Each row is a point on a tangle of strands that fork, close into loops and nearly touch. The rows are in no order.
Two points are linked if the straight distance between their rows is under 87.1.
rerut: [ 25  33 -21 -30   4  24 -32  10   4 -16   4  -2  36 -21  35  15  -7   0
  28 -47  -4 -50 -11]
vavir: [-24   3 -45 -47 -17   3  -2  20  -3  30 -27   0 -15 -24  14   3  19   6
 -19  16  24   4  13]
duf: [ 20   8  22  31  -9  12   5  10 -33  32  11  16 -14 -45 -71  26  -5  32
  10  -6 -20  25   1]
vogab: [ 12 -22 -17  -6 -27  20  21  13  28 -41 -26 -35  33  -3  52   8 -28   4
 -21  -8 -40  41 -48]
geba: [  7  12  15 -13 -27   4   7  21 -38   7   7  19 -28 -44 -34 -15  30  29
  30   5  26  40   4]
lebo: [-24 -15 -29 -24 -22 -44  -6  -9  24 -12  11  34 -36  65  24  37   8 -14
 -18  23  -8   8  -3]
Teves: [ -9   9 -22   3 -10  21  26  23 -13 -16  17  -9   1 -13  50 -10  30 -13
  27 -10 -49  11   3]
ruvi: [  7  19  30  -1 -26 -16  19 -67   4  39  15 -32 -55  65 -12 -26 -11  -3
 -38  27   6  16  -9]
pep: [ -1  16 -32  -4 -16 -25 -21  -9  37  10  12 -10  -9  15  15  35 -10 -21
  40  14 -35 -22 -10]
geko: [  4   0 -12   4  15   2 -10  -5  57 -21  32 -19  34  25  35 -13 -32  21
  33 -10 -45   4  16]
Kenel: [ 36 -12  14  -5 -11  46  -4  21 -47 -34 -16  -7  25 -33 -10  33 -11  30
  14 -60   2  -2 -33]
gur: [-22 -10  -3   9 -22 -24  -7  -5  12  -7 -36 -18  27  16  18  43 -14 -23
  18  -1 -56 -12 -30]
vok: [ -2 -20 -42 -37   8   9  17   2 -15  12 -27  -7  -7  -9  27 -23  21   8
  -5  10  59  14  23]
Folu: [-23 -31 -28 -33   5 -46  -4 -31  17   7 -36  20 -25  51  47  18  33 -20
   8  46  27  29 -11]
vezo: [  6 -40 -23 -20  20 -29   5  -8 -15 -23 -15  -7 -39  53   4 -24   9 -19
 -40  33  40   4  16]
Sagef: [ 24  14  13  37  14  15  35  35 -15 -39  -9   9  55  -8  53  -1  11 -35
  24 -18 -18  54 -19]
niza: [  6 -20 -12  17 -32 -11  39  -6 -21 -24   8 -21 -19  57   9  19 -18 -19
  -1 -15 -14 -17 -27]
dubiz: [  9  52  24  15  14   4 -25  49 -11  25  -2  46  41 -29 -10   5   9  -1
   1  -8  29  26  31]
tapud: [-24 -11 -29  11  -4  -2  -6   6  14  14  -6 -16   5  11 -33  10 -36  -4
 -30  10 -26 -24  -1]
vesu: [  2 -27 -15  22 -43 -24  15  -5  47  -6  16  -5   0  56  12  35 -31  22
 -10 -27 -26   5 -33]
botu: [ 13  29 -54  14   4  16  36  16  22  -3  35   9  -1  -7 -11  15 -24   6
   6  -1  -5  -1  -7]
gego: [-22   7 -15 -12  -2   6  -1  10  -8 -12  -7 -20  10 -25  30 -10   9  -3
  35   2 -36 -17  34]
Fuboz: [  9 -22  49 -38  14  32 -62  -8 -30  32 -11  -5  22 -28 -45 -30 -19  44
  -7 -14  21   3   0]
lomip: [ 10  23   9 -24 -30  35 -12  32 -37  15  27  29  -1 -48 -16  10  16  24
  31 -36 -35  37 -15]
Faf: [-22  -3  -4  -9 -32  33  -1  37 -53   7 -26  -5  22 -47  15  22  20  17
  -2 -34 -46  -7  -9]
fomet: [ -6  -4 -14 -21  20 -18 -50 -17  44  28 -45 -22   5 -19 -24 -11   3 -20
   1  18  21 -22  -6]
pite: [ 27  30  29  60  -7 -12  48 -18 -20   4  -7  -7  11 -20  -8  26 -14  -8
  39  10 -36  25 -17]
Segos: [-15  28  -8 -17  13  38  -2  13  -7  16  32   7  45 -40  69 -20 -13  12
 -15  -9 -18 -21   8]
vog: [-14  -4   9   2 -30 -31   8 -28  23  15  13 -32 -30  33   3 -13 -17   9
   7  41 -24   5  18]
bunoz: [-10 -11   5 -50 -16  12 -31  13 -23  13 -32 -15  -1 -43  15 -32  36  25
  24   5  23   9  27]
Feb: [-14 -29  -5   8 -18 -18   9   6  47 -12  50   8 -33  37  39   8  -1  42
 -14 -23  -9  17  29]
zite: [ -9  10  12  58   7 -22  20  39  23 -16  32  33  20  53  -2 -10 -12 -15
 -11  16  20  39  20]
Fidis: [ -4 -10  39  25 -56 -33   5 -47  26   5  18  -8 -27  78  25  18  -5  22
  -2 -25 -15 -23  -5]
reze: [ 23   4 -51  -2   3  44  21  18  24 -38  43   0  11  20  63   4  -1  -4
   1 -33  -6  17 -36]
raz: [ 27  13   9 -14  -3  39   7  24 -43 -44  12  11  18 -32   6  -1  12  14
  34 -54   4 -10   0]
lufiz: [  3  -7 -19  -1 -17  36   8  23 -26   1 -44 -21  29 -46  46  27   9 -17
   0 -28 -60   1 -28]
mas: [ 23 -19  17   6   6  12 -13  13 -46 -22   3 -18 -17  -8 -60   3   3  -8
 -23 -38  12 -46  -8]
zesub: [  7 -35 -20   5  25 -24  19 -36  14  60 -28 -45  -3   1 -23 -37  11 -23
 -29   7  26  12 -12]
kol: [-43  -8 -54 -19 -24 -22   5  11  12  29 -26   2 -17   1  -5  25   4 -13
 -38  34   0   4   1]
mefi: [ -8 -25 -35 -40   3 -15 -19 -11   3  46 -66  32   3   1 -12  14  33  -7
   1  -4  62  -5 -17]
Nopun: [ 25  15   8  36  33  -9  28  11  10 -32  48  19 -26  25 -22 -21  -5 -14
  12  24  36  14  18]
Lisev: [ -8   7  18  21  11 -35 -36 -30  36  18 -11 -24  -7   1 -45  18 -17 -39
  -3  21 -40 -36 -24]
Kave: [ 30  -6  42   6   7  46  11   2 -44  -9 -36  17  56 -56  19   9   0  11
  26 -43 -42  23  16]
sel: [-31 -10  -3  -2   5 -18  -1 -11  -9 -18 -30  43 -27  11 -32  29  15 -35
 -29  36   8 -30 -17]
Geral: [-19 -14  13 -18   4  14 -50  15 -20  -4 -20  44   5  -9 -50  31  11   1
 -32 -14  37 -49 -16]
badis: [ 44 -22  45  11  13  43 -24   0 -47  -1   2   3  15 -25 -54  12 -11  33
  21 -44 -23   7   0]
refut: [ -5  16 -10   8  28  21  19  16  -8 -49  35  10  13   5  24 -25   6  -4
  26   1  15   0  33]
palam: [ -7  33  26  -8   5  40   3  25 -32  10  15  42  38 -51  21  -8  -1  30
   5 -25   0   9  14]
dedur: [ -4  35 -41 -15 -10  47   8  35  -2  14  32  29  -9 -35  37  -6  28   6
  -5 -19  -9  -1  -8]
gub: [ 11 -31  41 -26 -20 -17 -36 -19 -34  30 -33 -28 -31 -11 -60 -13  33   5
  12  -4  23  14 -20]
nudo: [-19   9  10 -22   7  27 -29   9 -22  18 -16   4  44 -38   9  14 -31  16
 -25 -26  -8 -52   9]
dekek: [ 17 -27  -5 -14  16 -25  12 -45  22  19  11 -38 -40  39  32 -25  12   1
  37  32  45  40  12]
Govu: [-36  -9   6  -7  -6   1 -12   4 -18   9 -42 -22  32 -30  15   2  -5  -8
   6   7 -61 -24  29]
rav: [-23 -22  17  -2  -4 -18 -35  -3 -25   4 -30  23 -25 -15 -56  31  30 -20
 -27  11  16 -24 -22]
Vasu: [  9   6 -39  -2   1  14 -17  10  26 -18 -34  -2  50   2  17  56 -21 -21
   9 -19 -22 -31 -54]
topov: [-15  -7  16  26  30   4   1  -1  13   0   1 -22  22 -14 -20 -42 -23   7
 -10  25 -23   0  33]
Solek: [-15 -15  27   9 -44 -54 -11 -32  39  12   7  30 -45  74  32  38  16  27
 -26 -13  -4 -16   5]
nuviv: [ 11   1 -17 -15  25  -3   0 -13  34  19  -6 -25  -2 -20   6 -34  -4  12
  28  30  34  10  23]
padep: [  3  -6   6 -13 -26  19 -14  22 -40  21   8  10 -29 -30 -62   7  -3  39
   3  -9   5  27  -1]
vuluz: [-19  39 -24  -5  25  27  19  25  26  37  18  26  22 -41  34 -18   9  14
 -15  28  39  41  14]
voba: [-34  18   3  12   5   8  30  38 -16  -4   3  20  20 -22  28 -27  34  -8
  -1  25  14  40  38]
vut: [  7  36 -18  23  -7  11  35  40 -27  -1  23  37 -14 -34 -33  18  11   4
   5 -14  14  15   1]
kuf: [ -5 -14   2  -9  29   5  -3  -1  11 -45  23 -11  -2  30  26 -56  -2   3
   2  20  30   2  46]
zovi: [-23  -1 -27   2   2   9  20   7  29  -1  32   4  -9   9  32 -16  -6  15
   0  24  -8  35  24]
zogit: [ -7  -4 -47 -34   3   4 -17  16  -4 -48  17  16 -11  48  45  15  15 -26
 -11  -5   6 -25   9]
kure: [ 24   7 -34   3  29  -7  13  -1  29 -16  41   1 -25  21  -9 -14 -10  10
  -4  24  33   2  25]
Vemu: [ 26  41 -32  15  33  13  14  14  34   9  34  22  -7 -21 -24  -2 -15  10
   6  16  42   5  12]
gare: [  9 -25  13  -2 -14  36 -24  23 -57 -15  -6  -2   9  -9 -43  36  -4  20
 -17 -53   6 -35 -16]
Rup: [-21  -3 -36 -36  17  20 -10   0  40  -1  29  -7  -1  17  51 -16 -15  22
 -13  17  25  18  23]
sira: [-24  11   7 -58 -16  18 -53  10 -18  26  -9  11  28 -38   7   4 -11  33
 -17 -18  21 -18  -4]
pina: [  5  -3  21  56  23  -3  43  18  13 -34  21  16  33  31  -5 -14 -24 -10
   7  -5  -8  24   4]
ruket: [-29  -5 -27 -12 -31   6   3  29 -23 -41  -8  -4   6  18  51   7  34 -33
   8  -6 -38 -14 -11]
mefe: [ 13 -10   8 -15  27   3 -15 -11   4 -11 -12 -29 -13 -10 -25 -46   6  -8
 -22   6  45 -31  20]
gikot: [-33   7 -21 -44   7  -2 -46  -3  30  16 -21  -1  30 -12  44  -2   9  -8
  -1  18  19 -26  10]
nife: [ -1  10   6 -30  16  22 -17  11 -16 -12  -2  -7  13 -31   6 -41  -5  21
  -2  -6  46 -29  32]
kek: [  3 -10  33  30  -5  -7  29 -23 -20 -24  -7 -41  13  14   9 -16 -19 -17
  30   4 -55 -11   4]
levop: [-19 -14   4  29  -1 -19 -11 -19  32 -16 -31  15  24  25 -23  50 -20 -34
  11  11 -36 -27 -53]
lanu: [  9  -5 -25   3 -31   5  27  21 -44 -34 -11 -11 -16  12  -4  32   7 -23
   1 -30   3 -33 -23]
bonu: [ 22 -29   2 -21  34 -19  -7 -18 -17 -21 -14 -24 -33  24 -25 -43  18 -39
 -52   8  41 -22   5]
Kig: [ 12  10  11 -11 -32  -3  -4  11 -43  -7   2 -17 -28 -28 -16  11  18  14
  38 -22 -18 -15  10]
Sadit: [  4   5   4  50 -12  -2  53  10  22  -4  12   6  37   5  37  12  -9  -4
  25   3 -51  59 -23]
vune: [ -9  29  11  -3  -3  10   6  31 -22  10  -3  25   0 -46  15 -26  51  14
  26  15  25  52  25]
Ruke: [ 10 -15   5  27  25 -21  58 -22 -14  33  -3   0 -28  18  -5 -42  17  -7
  -5  41  57  51   3]
kotak: [  1   3  12  36 -30 -17  56 -20  -9   3  49  11 -40  64  13   0 -10  27
 -18   8   1  29  11]
mos: [ -7  -5 -27  -7   0  12  21  22 -30 -14   2   2 -22  -6 -19 -16   0   2
 -31   2  24 -24  21]
Bef: [  3  39  16  27  18  29  13  47 -21  -9  -2  35  56 -25  51   0  28 -22
  14 -18 -17  25  12]
rafi: [ -3 -17  -1   3  -2 -21  17 -21  27  -1  30 -17 -36  28  26 -23   3  13
   7  41  18  43  30]
novof: [-49  -5 -18   0  -7 -10  12  -2  -6 -42 -21  51   1  19   7  40  26 -41
   2  22 -13 -32 -21]
duk: [ 40  42  22  17   7  11   2  27 -11  -1   5  34  23 -47 -18  20   9  10
  55 -28 -14  21   6]
Zes: [ -5 -17 -29  -6 -50 -33  13   0   9  -9  34  20 -48  75  52  45   9  13
 -27 -14 -14  13  -3]
mezut: [-18 -38  23  -5 -27 -49  -9 -32  22  -1   4   1 -44  69  18 -11  10  19
 -39  11   7   4  16]
nonun: [ -4   4 -14   4 -52 -20  38 -24 -21   7  27   5 -57  76  27  22  -6  13
 -25   1 -15   8  -7]
gafa: [ 10  28  41  45  14 -17  28  -5 -11   6   7   0 -10 -16 -34 -23   0 -16
  15  32   8  13  20]
Livip: [-31  17 -29 -41  11  22 -22   2  25  18  21 -10  34 -11  76 -20 -14  10
 -15  18  13 -17  17]
selek: [ 23  -6 -27   2  22 -11  50  -8 -16  -1   0  15 -38   7   2 -21  24   0
   3  30  68  36  22]
Did: [ -9 -21 -18 -20  12 -13 -34  -9  50 -24  17  -9  -1  53   6 -16 -24   0
 -12  11  10 -15  20]
reg: [-11   9   9   4 -18 -12  10 -12  11 -20  40 -26 -21  22  48  -9  13   1
  57  21 -33  13  27]
nufaf: [ 13  30  23   6  24  14  -4  28  -6  10  -2  35  15 -34 -31 -28   6  16
   2   6  56  23  22]
mele: [ 18 -36 -34 -22  49 -37 -21 -43  34   8 -32  20 -14  51  -9  -7  16 -37
 -41  20  44   0 -28]
ses: [-32   0  12 -61 -10   6 -53  -3  -4  -1 -37  60   9 -26  -4  13  42   4
  14  -1  43 -13 -19]
Vitov: [ 22  26   0   8 -26 -10  28  -6 -32 -23  11 -25 -26  -2  16  19  16 -13
  60  -6 -17 -15  -8]
zel: [ 10  -8  -3  19  21  -9  12 -18  20  44  -5 -36 -22 -26 -55 -27 -14 -14
 -46  26  14  14 -10]
dep: [  6  40  13  30  -1  17  11  60 -31  18   4  56  32 -30 -32  26   5   5
  -2 -18  12  21   0]
Reda: [  4  -5 -17  -5 -22 -19  -1   1  15 -36  38 -20 -22  53  46  19   9  -8
  41 -15 -28   0  -1]
supek: [-14   8  42  49 -15  -6  34 -23 -21  37  11 -38 -24  -3 -41 -14 -16 -11
 -24  38 -25   4  -4]
vema: [-10  13 -37 -49 -38  22  -8  38 -26  20   1  22 -26 -36   7   7  33  13
 -11 -18   0  -2  -6]
fegel: [ 32  19  37  34  34 -25  24 -10  -7 -15  22  -8 -28   5 -29 -45  14 -32
  -2  28  47  19  12]
Sonim: [-14   5  29  28  35  -1   0   2  25 -25  17   5  36   9  21 -44 -14   6
  21  29 -15  25  51]
Famob: [ -9 -15   5  14   5 -20   1  -9 -12  23  -4 -33 -29 -12 -58  -6  -3 -27
 -64  17  -6 -22 -10]
tak: [  8 -27 -22 -23  26 -26 -11 -31  26  14 -22 -37 -10  24  12 -29  18 -14
  16  20  42   2  13]
rore: [-21  17  -5 -39 -15  -2 -40  12  -6 -24 -22  43   1 -18   3  28  44 -16
  30 -11   5 -33 -13]
bov: [ 10  15 -51 -26   9  36   9  27  -7 -34  37   2   6  19  52   9   0 -11
 -13 -34  20 -29  -8]
tusu: [-28 -25 -31   1 -13  14  27  27  10 -26  18   1  16  36  27   2 -23  10
 -28 -16 -18  -3   3]
bam: [ 19  30  42  37   6  -5  19  -3 -24  12  -3   8  11 -51 -16  11   1   4
  51  -9 -39  16  15]
rodar: [  9  10  35 -14   3  42 -18  23 -41  -6  18  35  23 -36 -29 -12 -19  42
  -4 -31  24   1  15]
fadaz: [ 21 -21  11  24   0   6 -10  -4 -26 -15 -41 -41  20 -15 -15  42 -17 -13
  10 -21 -28 -29 -30]
suvab: [  8  -6 -44 -40  14   1 -17   7  -7   9 -24  18 -10   3  -9  -3  -6  -1
 -50   3  66 -30  -1]
gafu: [ 15  15  24  51  23  12  14  17  -9  23   7  16   2 -40 -76  11 -13   5
 -16  -4   3   3  -4]
Sis: [ 13  25 -33 -27  12   6 -34   6  26 -29  22  -8  13  14  16   5 -15  -7
  21 -15  23 -55  12]
Keb: [  2   8   6  12   2 -11 -13 -22   9  39 -18 -29  -3 -43 -29   7 -19  12
  20  18 -49 -14  20]
ditak: [ 25  46  -7  -1 -13  17   5  29 -17   1  26  25 -16 -48  10   4  38  13
  55 -25 -29  19  -3]
Ruvuv: [ -1  -9   1  21  21 -12 -37 -10  41 -17 -18 -15  29  23 -23  19 -30 -34
   4  -9 -37 -48 -27]
Duni: [ 19 -35   1  19 -41 -12  25   0  45 -29  -8 -21  16  27  42  24 -29  28
  -8 -28 -32  30 -42]
lan: [ 12   9  15  15  30   5   4  -9  28 -28  17 -15  35  -3  24 -24 -26  -1
  52   5 -47   3  40]
Pupi: [  2  17   2  13 -32 -15  44 -12 -45   1   7 -16 -58  14 -18   1   5 -10
  -5  19   8  -7   4]
votu: [ -6  28  -1 -35   8  25  -5  11   3  48   3  27  28 -57  28 -27  -2  45
   0   2  47  30   6]
rupu: [ 19  11  59  66 -19 -29  40 -21  35  -6  44  14  -4  58  10   4 -12  20
  23 -17  -2  26 -10]
luk: [ -6  32   7  49 -14 -13  49  11  -5  20  17  10  10 -11   6  15   2 -13
  28  19 -36  39   1]
Lev: [-10  -1  33  14 -18 -21  31 -41 -14  28  -1 -40 -37  19 -18 -45  -2 -15
 -39  40   4  13  -4]
mafi: [ 38   9  15  27  40  19  11 -12  13 -16 -21  -7  51 -31  12  -4 -31  -3
  44 -23 -39  -3  27]
disu: [ 14  31  16  13  16  43  13  18 -15   7  -7  31  61 -57  34   3 -11   8
  22 -38 -35   7   9]
Vod: [ 26  17  16   7  36  27 -24 -21  16   5  -2 -13  38 -32 -13 -17 -35  14
  15  -9 -29 -34  36]
Sez: [-11  14  24 -38  -5  34 -23  14 -23  47  11  31  27 -47 -14 -15 -21  52
   0   1  17  49  -4]
Sefet: [ 17  -7  -7 -28   6 -29 -54 -21  23  31 -32   2 -25 -16 -58   8  15 -12
   7   2  35 -20 -26]
Bupo: [  1 -20 -16  -5  -6 -38  -2 -22  16   6   0  -2 -33  50 -30   1 -18 -22
 -59  27   9  -9 -13]
Fuf: [ -7 -29 -18 -23   7 -18 -34  -4  63 -14  41   3 -31  54  36   9  -4  28
 -12 -11  21  10  31]
zik: [-25 -19   3  -3  18 -32 -47 -23  57 -19  -7   4  15  38  -9  -2 -17 -26
  -7  22 -13 -31   0]
pini: [-13 -34  26   8 -24 -32   6 -17  -2 -32  19 -19 -19  68   4 -27  -4  -2
 -15   0  -9 -19  19]
bep: [ 44  -6  -8   6 -11  19  19   4 -15 -34 -42 -39  12 -39  14  37 -18  -3
  17 -10 -23   9 -43]
niz: [-38   0 -37 -12  -2  25   0  13   7 -10  12   5  44  22  33   6 -43   5
 -51 -12 -10 -34  -3]
Soli: [  3 -38  36 -32  -7  19 -62  -4 -38  29 -22 -22  -9 -18 -63 -18   1  27
   3   0   0  31  -5]
gedal: [ -5  -2  20  38  -5 -13   9 -31  -2  34  19 -44 -20  18 -45   8 -27 -29
 -49  14 -35 -23 -23]
rilig: [ -2  -1 -14  -7 -23   6 -33  22 -14  14 -25  12  12 -29 -27  69   2  -1
   5 -35 -25 -27 -33]
nuker: [ 16 -13  38  37   6 -23  20 -15  40 -18  60  17 -22  53  10 -23  -9  26
   7  -4  14  26  24]
fikip: [  3  -8 -20  -4 -35 -16  -3  -3  28 -30  -1 -21  13  32  49  36   7 -19
  34 -10 -54   8 -44]
Kosos: [ 17 -15 -10  29  -3  17  26  15  42 -36  43   1  12  34  62   9   1  24
  17 -35 -15  45 -20]
gigu: [-28 -13  42   1  29 -32 -19 -44  11  -9 -15   3 -11   5 -39  -2  26 -59
 -42  35   1 -20 -39]
liv: [-27  -9  26 -15  -8   3 -58   9 -21  10 -51   6  30 -29  -8  27  12   3
  10  -7 -40 -30  11]
Zaf: [ 10  30 -48 -16 -16  40   1  33   2  26  11   9   3 -45  20  28   8   7
   4 -41 -35 -13 -34]
dasi: [-14  34 -23  -2  15  24   2   9  31  40   4   2  27 -53  13   0 -24  18
   9  11 -36   5  18]
tuva: [  1   2 -27 -24  19  16  -3 -11  22  48 -24  -6  16 -46  10 -33   9  31
  27  -5  45  23   9]
pedu: [ -5   3   5 -10 -11 -30 -20 -11 -11  -5 -21 -18 -25  -1 -21  -3  18 -28
  16  16   5 -37  12]
Nade: [-17 -11  20 -13  -5 -13 -44   7 -17  19 -41  -8  -5 -28 -34   3  17   5
  -3   5   1 -29  12]
sese: [  2  18 -25 -21  -3   5 -24   3  30  44 -14 -10  -2 -54 -25   7 -15  30
  19   9 -11  -4  10]
Sena: [-18 -24  21  21 -20 -37   3 -18   8 -10   7   4 -24  65 -30  12 -16 -33
 -61   1 -14 -26 -33]
sovu: [  8 -42 -50 -29  19 -14  34  -3 -10  -3   1  -3 -38  51  35 -16   3  11
 -38  30  46  43  19]
beg: [  9  20   5  12  -7  -7  27   1 -11  21   2  -4 -27 -37 -23  -9  13  19
  27  28   0  15  15]
Mudi: [  9  -5  47  18   5 -16  -3 -16 -46  -8  -2 -48 -32 -14 -35 -37  18 -28
 -12   2  -3 -25  14]
masi: [ -5 -31  34   8 -15 -39   3 -50  44  35  14 -17 -51  52  26 -17   6  40
 -27   9  25  28  21]
lugur: [-12  16  10  48   4  -2  21  35  30  -6  39  24  20  21  57   1  18 -16
  31   3 -36  61   3]
tarid: [ -5 -26  22 -12  30 -47 -12 -53  11  24 -36 -17  -7   8 -23 -12  48 -65
 -34  13  30  -8 -41]
beb: [ -7  -1 -23 -33   2 -29 -25   2  -2 -36  -4   2 -22  25  13   8  23 -31
  11  26  21 -28  17]
Muduz: [-40 -13 -13 -16   1 -39  -3 -30  38  -9 -17  47 -20  41  18  15  17 -16
   0  63   7  13 -18]
pavat: [ -3 -15  25  38   8 -13  14  15  59 -20  59  26 -10  35  34  11   2  42
   7 -27  12  41  27]
Firiz: [ 14  -5  26   1  19  29  -8  11 -32  -9  10   4  -9 -28 -65 -24  -8  19
 -30 -28  33 -15   6]
pami: [ -1  29 -34 -19  -8 -13  -8   0  32  29  13 -27 -15 -27  12   7   5   8
  42  29 -29  -1  11]
baf: [ 19   4 -25 -13 -12 -22  38 -14 -40   0   2  -8 -68  11   5  -9  23  -2
  -5  27  42   7  17]
kuviz: [ -3   4 -37 -13  -3  -9 -22   6  69  -8  25  -4  15  37  26  23 -25   4
  19 -10 -35 -15  -5]
popas: [ 20 -14  26  48   7  -5  44  -6   4 -33  -1 -28  23  18  -4  -8 -42  -4
  19  -6 -30  15 -19]
dotan: [ 34   7 -12   9   7  34  36  15  -5 -38 -16  -9  41 -32  37   9 -12 -10
  16 -20 -26  26 -25]
Duri: [-30  10 -21 -41  19  -7 -45 -14  35  18 -43  28  23 -18  -4   9  11 -11
 -10  23  41 -36 -10]
pegu: [-15 -13  -9  13  24  15  34  13 -10 -13   5   3  -3   2 -14 -44  -6   1
 -41  22  41  15  24]
lusu: [ -1   9  20 -41 -16  18 -32   6 -16  24 -11   2   5 -54  -1 -15  12  39
  37  -8 -30  17  32]
Kipu: [ 24  23  37  17  33  22 -25  -4  12  21  -6  12  15 -52 -42 -15 -12  19
  17  -9 -16   3  30]
vevaz: [ 25 -11  34  21   8  26   1  -4 -30   1 -26  -8  19 -48 -21  16  -5  17
  28 -38 -41  -5  21]
Rele: [  7 -30   5 -41 -11 -11 -19 -10 -26  24 -40 -21 -13 -24 -20 -31  32  20
  28 -11  46  20   4]
vagub: [-13   7   2 -42 -29  30 -61  22 -31  18  -3  22  20 -18 -13  42 -14  26
  -2 -39  -9 -17 -20]
nuni: [  4  26  43  40  -5 -16  25 -51  25  29  42 -22 -31  48 -22 -29 -19   7
 -11  26  -8  18  -3]
Samad: [ 21 -16  43 -23  12  47 -69  -4 -35  10  15   4  18 -16 -58   4 -32  42
   9 -29 -17  -2   1]
gov: [-30  -7  15  14  -7  32  13  28 -47  10 -22  -2  20 -48  -8  -2  -4  27
 -20  -7 -34   2  30]
mub: [ -4 -19 -58 -40  18 -29  -4 -25   8  24 -47  28 -17  20  20  22  45 -23
   8  21  50   6 -15]
nok: [ 10   2  39  36  -7 -13  27 -31 -30 -22  15 -42 -18  27 -19 -25  -8 -29
  -5   0 -22 -31 -10]
movof: [ 32   4  32   4  27   4   2   2 -14   4   1  10 -16 -38 -66 -44  19  13
  -8  -3  54  19   4]
Zinu: [  4  17  13  -3   4 -17  -3 -21  -4 -23  21 -35 -25   1  15 -29  13  -4
  56  34   3  -5  34]
Gade: [-14 -24  -3  30 -17 -16  11  -8  41  12  14 -17   3  35 -17   2 -42  15
 -23  -4 -46   0  -7]
Meror: [  2  17 -57  -5 -22  10  22  27   0  12   8  -1  -9 -19  -6  36  -4  -8
  -3 -13 -29 -18  -9]
kizal: [-13 -13  58   0 -14 -49 -13 -46  -3 -18   4 -24 -26  75  -5 -33  11 -36
 -40  14  -7 -24  -4]
kuga: [ 21 -13 -52 -34  36 -23 -27 -16  27  -6 -23   7 -24  34  -7   2  -1 -19
 -21  22  59 -19  -3]
resom: [ -7  -7   8  -1  39  11 -15 -15  23  31 -25 -30  28 -34 -28 -44 -24  11
 -26  14   5 -10  20]
fek: [-16   1  -1  35  27 -11  27  23  17   2   9  27   9  14  -6 -26  -4  -7
 -21  42  47  47  34]
lolag: [ -9   3 -15 -63  -8   2 -37   5  -8  33 -27  25  19 -21   4   3  -7  22
 -35 -11  70 -26 -15]
dov: [-12 -28  39 -42   9  13 -80  -7 -14  13 -18  29   0  -4 -71   8  17   2
 -24  -4  40 -11 -34]
tirab: [  2  12 -25 -34  25  25  12  12  -3   6   8   3  -4 -32  50 -29  36  11
  15   8  63  26  27]
Tul: [  4   1  -5  26 -28  -8  61  -2  -6 -29  42  -3 -14  41  21   8  -9  -1
  18  -2 -12  27 -16]
mipiv: [-12 -28  14 -42   9  -4 -42 -18  -7  17 -62  32  12  -7 -26 -15  37  -5
  -2  -7  64 -10 -20]
matu: [ 28 -17  21  36   6   3   9 -10 -40 -24  -4 -38  -6   2 -36   6 -11 -26
  -2 -28 -15 -47 -18]
bope: [-17  32 -23  17  16  39  21  20  18  16  20  15  47 -24  51  -8 -18  12
 -11  -2 -43  15   1]
Dipak: [ -4  18 -37  -2  -4  -4 -22   6  23 -10 -20  22  16  -8 -18  62  -3 -18
  22 -11 -16 -41 -32]
naz: [-10   2 -20   5  11  30  -5  16  -1   4 -11 -14  36 -10  -3  15 -35   2
 -21 -20 -25 -38  -3]
let: [  0 -10 -35   9 -34  21  30  18   9  -4 -24 -27  19  -9  48  20  -3 -14
  -4  -9 -65  20 -46]
gif: [ -1  31  -2 -23  26  31  -6  17   4 -22  25   8  16 -32  36 -30  16  16
  27   6  30  -5  38]
kavok: [  5  24 -18 -27  -2  21 -32   9   3   2 -17  13  59 -24  43  41 -14 -11
  -2 -42 -17 -51 -45]
Lokar: [ 25   0  12  46  37  36  13   8 -12   3  -4  -6  31 -32 -51   9 -32  12
 -17 -28 -12 -20  -7]
vipu: [ 22  -7  47  10  -7  -5 -13  -8 -41  -7   0 -16 -26 -33 -45 -17  10  11
  26 -11  -8 -12  17]
gidum: [  8 -26 -16  36 -33   6  64   1 -24 -26  -6 -29   5  24  -4  26 -36  -9
 -23  -5 -12  16 -46]
Dipam: [ 39  10  28  49  33  30  17  17 -17 -12 -21  21  53 -36 -19  21 -25  -5
   6 -31   0  12 -14]
buni: [ -5  31  23  31 -19 -10  60 -19 -29   7  33   4 -40  36  -6 -16   0 -12
  -8  41  15  25  13]
lut: [-25   0  37  17 -47 -35   1 -41  15  21   2 -23 -16  70   6   2 -17  -4
  -9  14 -36 -13 -10]
Golam: [ -7   1 -33 -14  -5  -6   1  16 -14 -61  -6  30  -3  30   5  37  13 -40
   2 -16   6 -38 -25]
biz: [  5 -29  -1 -13  15 -47 -10 -43  19  19 -17 -18 -30  48 -14 -23  10 -44
 -44  25  24   7 -27]
tib: [-20 -16  42  26   5 -28  -9 -30 -11 -20   0  -4  -9  36 -40  15   7 -67
 -51   7 -20 -34 -36]

A piece is all that can be reached along the links. How many separate loops has the piece of each point below (a circle has one, a figure eight two, a Y none), and how many tips (points with one link)?
mas | loops 1, tips 7
Golam | loops 1, tips 6
Dipak | loops 1, tips 3
Fidis | loops 0, tips 8
nuker | loops 0, tips 3

A tip is a point with one link. Name the tips that can be reached along the links from each point below, in the order of the rows.
rerut | tusu, Sis, gov
Reda | Lisev, rupu, Zinu
gafa | kol, voba, kuf, sovu, Dipam
supek | zesub, nuni
